Points, in no order, along strands that fork, close into loops and pass close to each other.
Two points are linked if the straight distance between their rows is under 61.9. Some points are linked to none.
K_473: [  7   0 -25  32   0 -25   2 -54  13  55  40 -46  45 -11  20  40 -59 -20
   9]
K_514: [ 10  12  -3  20  47 -23 -18 -21 -39 -15   6  28 -18  31 -29   7  30  17
 -15]
K_895: [-20  28  13   1 -28  10  -8 -17  29  32  26   6  19 -42  11  20 -76 -31
  28]
K_203: [-48 -27 -37 -72 -58  21  29  17  32 -50 -42   1  62 -11  70  32  29  46
 -35]
K_61: [  7 -36   0  18  20 -14 -11  25 -42 -45 -35  17 -39  29 -12 -12  53  24
 -14]
K_844: [ -5  11  14  -8  55 -34 -10 -47 -27  11   0  51 -14  32 -23 -33  13   3
 -12]
K_605: [ 11  -2  29   6  31  -4  35  19 -11   4 -17   6 -29   7 -36 -41  36  -2
   6]
K_912: [  6  13  11  26  40  -5  -1   1 -24  -7   2  12 -28  11 -39  -4  28  14
  -2]
K_193: [ -5   8 -16  23 -12 -19   0 -46  20  49  38 -26  40 -24  23  41 -75 -32
  15]
K_408: [-24 -25 -45 -63 -70  25  13  35  25 -48 -39 -12  48 -30  56  30  15  47
 -26]
K_918: [ 17   0 -11  44  22  -3 -29  18 -30 -30   6  -5 -28  13 -17  28  37  18
  -4]
K_626: [  9  25 -28 -28 -44  21  12  46   8 -38 -16 -14  33 -65  13  18  -7  36
  -1]
K_277: [-19   5  12  27  18   4 -11 -38  16  57  41   4 -12  31 -14   6 -41 -29
   3]
K_451: [ 19  -7 -25  37  11 -30   2 -60  11  58  47 -60  50   5  15  31 -42 -12
  -1]
K_621: [ 12  12 -16   9  51 -41 -26 -46 -38  -7  12  33  -9  40 -26  10  25  13
 -22]
K_633: [-12  24  57 -23 -45  23  17  35  42  36   5 -12  -4 -23   0 -36 -39 -28
  36]
K_332: [  6   6  19  18  33  -3  19  13 -18  -2 -10   8 -28   7 -41 -25  32   9
   3]
K_800: [-22  23  50   4 -20  20   3  15  32  42  21  -2 -20 -13  -7 -21 -41 -32
  35]
K_197: [ 15 -34  12   2  13 -18  50  38 -20 -14 -40   6 -34  19 -20 -36  62   7
  -9]
K_4: [ 24 -24  16  -6  11 -12  72  38  -1   7 -33  -8 -28  15 -24 -42  56 -10
  -1]
K_374: [-17   4  48   5  38  -6   2 -26   2  34  12  29 -29  34 -14 -49   0 -31
  10]
K_753: [-18  20  -1   9 -25   0  -5 -29  24  37  32   0  27 -36  19  36 -83 -37
  22]
K_31: [-19  32  30 -11 -38  20  -4   2  34  26  18  10  12 -44   6   1 -69 -27
  32]
K_159: [  1  25 -19 -53 -42  24  31  29  13 -45 -26  -6  52 -66  19   5  -8  31
 -16]
K_325: [ 22  -8  31  -9  18  -3  61  31   2  18 -25 -11 -27   8 -27 -53  40 -15
  11]
K_139: [-14  10 -27 -67 -53  23  42  30  19 -45 -35  -5  58 -47  32   9   6  44
 -30]
K_819: [ -8   8  32   1  51 -18  -1 -37 -16  20   3  38 -22  30 -25 -42  10 -13
   0]
K_305: [ 15 -86 -20  16  -8  33 -48  26 -16 -34 -40 -12 -34  37  -3   0  50  13
  20]
K_616: [-22   6  62  11   2  10   7   8  21  44  22   5 -39  26  -4 -46 -13 -49
  27]
K_601: [ 18 -23 -14  40  22  -6 -53  11 -38 -49  -9   3 -33  33  -4  23  45  15
  -6]
K_597: [-24  16  33  19   2  14  -7  -9  23  54  31   2 -21   7 -14  -4 -40 -27
  24]
K_488: [ -8  32  39 -26 -40  25  16  20  37  23   4  -6  14 -45  -7 -21 -46 -12
  36]
K_831: [ 14 -29 -20  34 -12  23 -22  52 -10 -33 -14 -22 -32   3  -9  20  36  27
   4]
K_902: [ 16   9 -27  -9  48 -51 -24 -64 -38   1  14  39  -1  48 -20   6  17  14
 -30]
K_184: [ -6 -11  -8  25  20  -6 -15 -55  17  61  41 -20   5  50  -6  15 -47 -26
 -22]
K_825: [ 14 -14 -19  36  13 -17 -10 -63  20  60  42 -53  30  39   4  21 -52 -20
 -20]
K_126: [ 17  34 -40 -20 -35   4  -7  21 -10 -60  -2 -11  39 -77  34  37  -9   4
   6]
K_550: [ 21 -43 -18  39   8  12 -61  22 -27 -46 -18 -10 -34  30  -3  20  43   9
   4]
K_574: [ 15  11 -47 -30 -51  17 -13  36  -3 -69 -19 -18  37 -64  50  31   1  14
  -5]
K_312: [  8   6 -22 -23  47 -52 -22 -75 -30  19  13  49   2  51 -17 -12   2   7
 -30]
K_671: [-32   1  49  15  15   2  -3 -17  13  47  29  18 -37  41  -3 -36 -14 -44
   9]
K_974: [ 21 -39 -22  39  -7  24 -47  41 -11 -39 -15 -24 -31  10   0  27  36  16
  10]
K_183: [  0   0  62   1  18   4  26   8  14  33  -1   2 -34  24  -6 -65   7 -48
  26]
K_934: [-35  -5 -34 -74 -42  30  47  14  17 -61 -38  -3  65 -29  55  17  21  40
 -47]
K_256: [ 18  37 -27  -6 -28   9  -2  32  -1 -31   1 -12  29 -72  13  33 -13  18
  13]
K_103: [ -3   7   4 -22  52 -42 -18 -64 -27  21   3  59  -7  40 -15 -33   4   2
 -18]
K_295: [ 16  -3  -7  38  12   9 -10  37 -21 -26  -5 -10 -30  -1 -23  16  34  24
  -2]
K_339: [  1  -8 -45 -43 -62  26  -1  48  11 -55 -32 -19  39 -50  46  31   3  34
 -17]

How many points has the smallest loop of links through each point below? Write 0 if it is on no loop.
K_597 -> 13
K_339 -> 10
K_601 -> 6
K_902 -> 0

Name the points in between on the shortest way along the links from the first point to the second, in order.
K_597, K_193 -> K_277, K_184, K_825, K_451, K_473
K_671, K_902 -> K_374, K_819, K_844, K_103, K_312
K_895, K_597 -> K_31, K_488, K_633, K_800
K_139, K_408 -> K_934, K_203
K_203, K_574 -> K_408, K_339
